Each row is a point on a tangle of strands that fork, close into loops and nearly touch. The rows are in no order.
In the rows, zero is written as 128.
Two points are linked if the straight distance between their rows is under 104. Some points are linked to none.
ninid: [ 66  64  73 140 147  95 111 117 132 125  93 141  26 153 104 159 143 100
 139  75 132 125 130  70]
kom: [134  75 124 152 118  89 107 146 167 190  81 137  59 107 150 139 117 185
  68 131 126 130 119 170]
Zepul: [166  82 133 139  99 120 126  85 144 169 132 135  68 136 183 145 132 148
 130 144 121 120 158 148]
vadi: [ 86 114 111 109 122 142 115 171 162 176 123 159 126  85  58 134 128 168
  99  94 134 130 160 139]
rumil: [154 133 176 128  98 135 145 132 133 185 117 125 120 125 145  99 113 148
  78 163 142 143 167 160]
Pubol: [139  67 149 132 109 120 105 115 156 171 137 118 116 135  60 144 129 136
 106  94 116 132 159  94]
dobaz: [119 180  91 106 132 143 121 148 127 142 137 138 152 119 139 138 127 143
 118 172 173 123 138 150]
dozi: [167 133 150  97  90 125 138 157 131 143 118 104 176  97 132 108 117 170
 127 142 123 161 145 148]
dezev: [141 146 111 118 120  98 112 123 139 114 137 107 163  76 222 142  90 169
 184 141 122 124 114 166]
fota: [164 174 184 101 119 170 136 146  86  81 140 106 118 177  94  87 167  90
 128 114  90 158 121 120]
Doz: [149 127 124 127 115 115 109 114 134 110 152 140 126 108 201 148 126 172
 180 119 123 104 137 146]
Gude: [170 126 173 141 105 146 144 117 115 107 146 123 129 170  72 113 171 112
 147 127 130 143 154  99]
Tok: [127 106 193 149 131  85 141  99 142 164 120 115 161 124 136  90  67 110
  40 167 111 128 139 149]
fufen: [147 126 118 117 117  99 116 101 149 173  96 100 186  87 134 138  62 146
  99 167 126 156 110 166]
Kibi: [ 73  99 120 189 162 134 139  95 122 128 151 144 101 174  85 144 129  55
  80 138 135  84 115  92]
Razo: [118 133  72 111 136 100  94 143 157 138 109 146 169  72 151 153  73 174
 132 114 140 103 103 177]
Mogep: [121 153 126 125 131 126 120 137 135 179 112 134 143 116 163 130 106 141
  85 166 152 130 150 159]
Manov: [158 161 169  76 116 186 133 149  56  84 112 108 127 160  87  80 163 135
 100 135 101 173 127 152]
zol: [138 138  74 126 138 111 120 113 135 108 138 124 198  98 152 162  85 126
 180 140 136 132  76 145]
fovin: [128 127 184 141 155 146 151 103 114 131 154 114 106 165 201  95 145 116
 140 128 110 111 149  94]
mabav: [140  81  94 149 163  85  99  83 150 132 112 100 129 118 148 157 109 155
 133  95 113 115  77 108]
Zit: [150 154 117  63  99 155 124 176  88  59 102 103 172 104  99 103 137 166
 140 131 116 186 110 176]
pufam: [ 60 124 104 159 198 118 131 112  95 155 120 135  89 147 183 124 121 111
  65 131 127  72 116 108]
raf: [159  70 102 130  95  98 102 135 165 149 122 130 141  88  75 155 118 179
 129  83 103 126 132 150]
sidak: [165 171 122 139 128 155 134 126  86 106 132 112 164 165 139 130 139 117
 147 165 146 145 101 142]
pobo: [112  62  74 164 168  95 117  97 124 122  94 116  59 175 112 146 145 106
 126  92 110  93 114  53]
kuraz: [131 136  88  98 116 110 112 139 158 171 103 122 178  67 180 134  71 162
 116 155 143 129 110 195]
vaz: [ 65 129 104 135 182 116 105 138 129 174  86 141  75 116 172 142 114 152
  68 125 143  89 113 119]
Gup: [180 138 138  97  84 146 128 154 104  60 125 113 161 114  75  95 166 160
 151 129 119 178 112 145]
zadep: [125  92 176 132 148 117 116 120 158 145 148 118 144 129  93 114 122 131
 100  99 117 118 141  91]
Risa: [166  60 114 141  89 101  93 107 154 162 111 130 116 133  74 171 127 149
 109 106 118 131 138 120]
zivi: [145 110 105 133  95 120 108 115 145 100 154 146 105 112 152 165 129 143
 187 102 129 102 161 139]
vefi: [119 106 124 114 141 103 111 149 170 184  90 122 159  86 106 126  91 159
  66 103 108 112 109 148]
Mave: [138 174  96 121  99 134 125 163 119  78 147 159 137 108 132 139 147 151
 174 135 145 119 126 163]
muk: [188 148 109 108  84 133 121 144 109  38 138 113 171  96  98 109 160 131
 183 124 112 159  81 157]
veg: [ 45 109 109 159 134 140 142 106 160 134 133 152  51 146  83 133 181  41
 148 115 151 129 130  82]
Zozus: [107 171  75  95 134 150 149 159 122 142 107 142 181 108  90 122 121 133
  93 177 192 128 129 150]
zaso: [156 160 202 114  94 145 156 150  97 157 112 133 126 155 159  78 123 142
  74 162 128 143 185 154]
lemez: [149  71 102 146  96 110 100  94 151 115 147 136  90 143 126 154 140 131
 178  98 116 126 166 111]
pogar: [ 64 139 108 174 179 134 149 116 110 142 144 162 127 155  96 139 122  70
  57 159 156  87 111 123]
Reg: [104 127  69 136 186 122 114 119 146 127 126 130 160 114 118 151 107 116
 123 116 147 110  64 126]
Doba: [107 112  77 132 135  94  90 158 162 116 117 157 132  62 144 160  90 182
 145  70 124  86  99 158]
fafev: [ 96 155  98  95 150 134 141 148 150 149 111 129 189 103  73 111 101 117
  73 141 162 121 121 136]
Numul: [ 80 100 103 135 157 104  91 143 146 156  92 155  53 124 139 161 132 159
  98  84 134 106 120  98]
Nide: [132  97 143 143 125 117 106 106 152 190 110 129  82 117 151 134 121 144
  82 128 126 113 146 138]
limub: [169 110 165 110 114 108 118 128 152 110 159  95 173 106 113 123 124 161
 174  98 107 155 133 108]
Bev: [160 149 116 130 110 128 122 146 137  81 162 130 160 109 124 135 152 143
 193 123 130 135 100 138]
Gedap: [153 152  94 155 137 143 143 105 100 117 139 103 187 153 147 159 129  99
 172 175 159 128  84 137]
duko: [ 86 161 146  90 147 146 132 208 162 127 145 146 128  84 125 104 143 163
 143 102 136 127 150 133]
Miroz: [132 170 119  43 110 126 142 185 107  93 110 102 192  81 124 105 106 160
 152 143 125 170 107 157]
komu: [ 59  79  84 148 148 129 131 103 153 120 133 139  29 145 102 143 162  73
 161  87 127 114 129  78]
rufub: [ 77  84 136 178 180  87 137  84 103 115 144 118 125 161 151 115 115  95
  61 114  96  90 111  96]
Mivor: [ 95 140  87 152 181 137 125 116 136 150 126 139 138 139 101 154 120  97
  84 139 154  98  89 116]
gekul: [110 111 110  97 137 119  95 151 180 121 148 145 124  77 140 141 119 181
 157  69 120 109 126 134]
remuv: [144 167 122 117 136 147 159 128 124  93 129 109 198 103  78 105 147  95
 155 156 145 158  64 121]
zug: [162 136 212 147 111 106 153 101 117 144 123 104 158 143 163  88  83 110
  75 179 113 145 146 139]
vumu: [122 197 109  66 155 126 145 171 134 106 122 108 194  87 157 122  94 131
 159 157 139 142 100 151]
mafoz: [118 102 114 174 141 144 149  80 140 124 156 131 128 160  79 136 155  61
 135 136 137  95 100  89]
tife: [165 133 249 142 115 115 152 118 118 133 128 108 127 159 174  66 116 124
 108 139  99 138 166 115]
Gudo: [113 149  99 131 171 132 128 105 140 124 136 111 183 113 146 155 100 106
 151 152 147 120  80 135]
Vano: [136 175 138  86  91 211 132 146  65  89 119 152  90 147  78  85 183 104
 126 124 103 179 124 165]
sumev: [131  68  88 133 126  76  89 153 177 135 113 155  95 100  77 167 130 174
 133  58 120 116 106 120]
Vot: [103 126  84 138 168 148 134 113 134 105 174 120 122 124 169 145 154 117
 182 115 135  98  95 114]
Beb: [114  71 117 168 171 108 126  77 125 131 121 111 105 166 128 135 122 103
 104 104 104  91 115  68]
bovab: [110 164 179 126 171 157 149 152 126 111 159 123 119 147 158 103 147 121
 147 123 122 123 144  95]
lebo: [175 119 164 136 105 137 134 108 120 136 140 127 120 164 126 135 148 124
 147 140 132 145 173 114]
pep: [127 165 181 141 154 115 161 137 107  78 143  93 205 141 107  94  98  75
 131 165 111 148 102 107]
nin: [134 164  97 111  47 153 128 160  62  92 106 176  91 123  86 140 169 154
 156 138 154 150 167 178]
ripab: [101 146 144 103 123 147 154 158 127 125 125 109 185 115  57  91 122 123
  85 147 154 143 139 117]
Vuzo: [136 116 140 134 151 127 110 106 144 144 142 109 140 119 189 133 124 145
 135 132 121 119 131 124]
fut: [105 183 167 100 147 161 140 182 132 124 135 142 105 131 148 106 152 144
 132 131 141 125 149 117]
Nozi: [170  90 139 172 101 149 151  65  94 159 131 129  81 202 172 145 137  90
 154 141 128 131 178  95]
bem: [119 106 133 185 158 130 161  75 132 103 163  86 168 147  95 119 148  60
 139 136 122  97  83  76]
kun: [124 194  97 118  69 149 126 172  79  88 124 186  88 117 131 150 159 139
 177 148 150 121 144 177]
Kez: [130 143 118 164 129 150 143 107 104 145 140 133 146 168  92 137 141  97
 115 166 169 119 145 121]
Tadal: [110 120 170 132 178 116 131 104 145 130 149 102 155 127 154 111 108 127
 115 128 118 108 124  87]
Fif: [131 153 173 125 131 131 165 152  99  80 132 104 198 134  63  81 116  94
  90 153 124 147 117 119]
ged: [ 91 119  93 159  94 155 149 110 150 132 133 161  72 141  90 142 186  40
 173 129 149 139 132  99]
noga: [173  70 119 145  85 104 115  77 136 136 129 138  55 125 207 145 124 152
 174 109 111 115 169 142]
refef: [134 124 223 136 138 128 154 111 124 146 144 125  86 152 206  73 121 137
 110 120 101 116 173 101]
bugun: [145 203 134  84 106 171 120 172  71 115 110 144  99 160 135 113 157 143
 120 153 135 158 153 158]
zoz: [133 182 216 113 131 149 158 177  89 117 125 135 126 167 145  70 123 120
  80 142 110 141 175 130]
zifav: [177 169 155 132 118 170 142 130  73  82 129 108 133 180 109 112 165  86
 143 147 103 149 101 143]
tukil: [109  98 113 106 183 114 107 130 179 103 159 122 136  78 137 126 123 163
 161  63 112 113  93 111]
Zepe: [ 85 109 110 144 142 134 113 125 154 152 138 154  89 135  57 158 141 101
 109 112 141 117 133  97]
pamil: [161  95 137 110 115  92 115 123 167 132 144  93 194  69 112 126  85 168
 158  93 100 139 114 136]
rodak: [153 155 110 143  78 155 134 136  88 115 130 163  67 177 168 159 164 104
 198 126 135 140 152 141]
zov: [129 163 190 126 134 147 158 152  90  98 147 127 160 164 103  86 134 100
  85 149 127 138 146 110]
doza: [143  90  86 135 153  92 102  83 156 125 128 110 174  93 146 165  83 149
 163 103 115 130  70 142]
Fuguk: [190 109 196 127 105 119 129 111 153 128 149  93 148 136 139 115 139 147
 149 111 110 158 151 103]
zagoz: [144 187 126  86  96 157 138 171  79 147  95 139 132 148 146 111 132 163
  90 174 154 162 164 167]
Bodip: [ 60 129 116 163 200 109 143 102 103 130 136 113 155 148 170 119  97  86
  70 147 116  81  94 112]
meru: [147 173 106 135  57 145 134 145  72  66 123 175  61 147 137 159 175 102
 206 125 119 133 145 160]
duliz: [118 142 153 163 169 132 164 106 112  99 170  88 193 141 128 116 112  70
 151 150 123 115  87  95]
Mev: [108 103 112 125 139 113 105 162 168 171 101 140 134 107  55 145 115 164
  75  92 128 116 109 126]
Mose: [152  66  75 147 126  81  86  89 146 131 109 124  97 115 173 165 117 168
 139  97 118 102 100 140]
kub: [127 160 126  93 150 118 128 141 142 135 121  95 163  89 238 128  90 151
 157 160 122 143 119 158]
fis: [156 110 145 143  98 150 138 100 112 125 137 148  77 182 164 145 147 116
 186 123 124 144 175 106]
sokon: [162 107 151 191 109 142 156  65  95 130 138 126 108 213 129 135 136  76
 125 144 137 113 166  93]
geg: [133 127 182 148 133 137 153 114 143  92 164 117 147 147  70  95 164  82
 142 125 123 128 124  71]
duvim: [135  83 141 137 158  82 105 116 158 168  98 101 134 113 143 135  92 157
  82 105 105 125  84 119]
zik: [ 92  73  78 138 138  82  95 140 155 131  99 154  44 119 114 161 136 157
 140  63 120 115 118  90]
gupof: [144  48  90 154  93  72  95  99 156 142 107 140  52 118 172 167 119 166
 139  96  96 105 146 142]
dediz: [123  69 140 133 113 120 111  98 158 149 131 133  69 162  87 156 138 103
 150  89 114 137 184  88]
tuge: [151 151 125  97  68 155 132 171  90  88 121 151 116 116  82 113 172 159
 147 134 134 161 143 155]
rolom: [119 125 141 115  87 142 131 138 124 170 132 157 111 132  87 131 143 151
 120 125 148 153 193 136]
Dig: [ 83 139 118  88 112 147 134 202 160 147 141 160 131  75  81 109 145 171
 132 102 145 133 166 150]
Satut: [130 164 161  90 149 118 143 135 142 150 108  93 183  89 192 113  68 126
 118 173 123 136 122 142]
kivi: [ 94 158 112 143  97 162 147 133 118 129 131 168  76 154  88 134 193  69
 157 148 164 153 145 113]
sok: [ 95 161 106 128 174 146 122 130 125 183 111 137 124 118 202 137 115 128
  77 172 162  95 133 162]
velev: [140 198 135  93 107 202 119 155  59 105 134 154  69 165 136 116 172 106
 131 128 115 166 132 176]
pibi: [132 169 111  88 129 119 150 122 127 154  99  98 200 104 148 126  65 114
 110 194 136 150 121 146]

A fork is a point with three links, a tip a point with one. Leave the first point through the second and follow the links. Name the first fork or tip that comes.
dezev / kub: tukil
zug / tife: mabav
Mivor / pogar: Fif
bugun / velev: Gudo
Razo / kuraz: Doz
duko / fut: Tok

A tip is a point with one link. Name the tips that can be reached along the links from each point below, in the order of the rows.
limub: vumu, pamil, sokon, geg
fota: kom, Tok, zagoz, sok
Vuzo: tukil, kivi

How many points has the smallest loop of links through each point below? Write none if it is on no loop.
tuge: 7
zik: 9
zaso: 10
fota: none
Pubol: 8

Name the points in between on the shortest way along the links from the first point to the second, in order.
refef / Gedap: fovin > bovab > fut > duko > Dig > vadi > Mev > vefi > duvim > mabav > doza > zol > Gudo
Tadal / vaz: zadep > Pubol > Risa > raf > sumev > zik > Numul
fota / pep: zifav > sidak > Gedap > Gudo > Reg > Mivor > pogar > Kibi > mafoz > bem > duliz
geg / muk: Gude > lebo > fis > rodak > meru > kun > Mave > Bev
zivi / Doba: Doz > dezev > kub > Satut > pibi > fufen > kuraz > Razo
Miroz / lebo: Zit > Gup > tuge > nin > kun > meru > rodak > fis
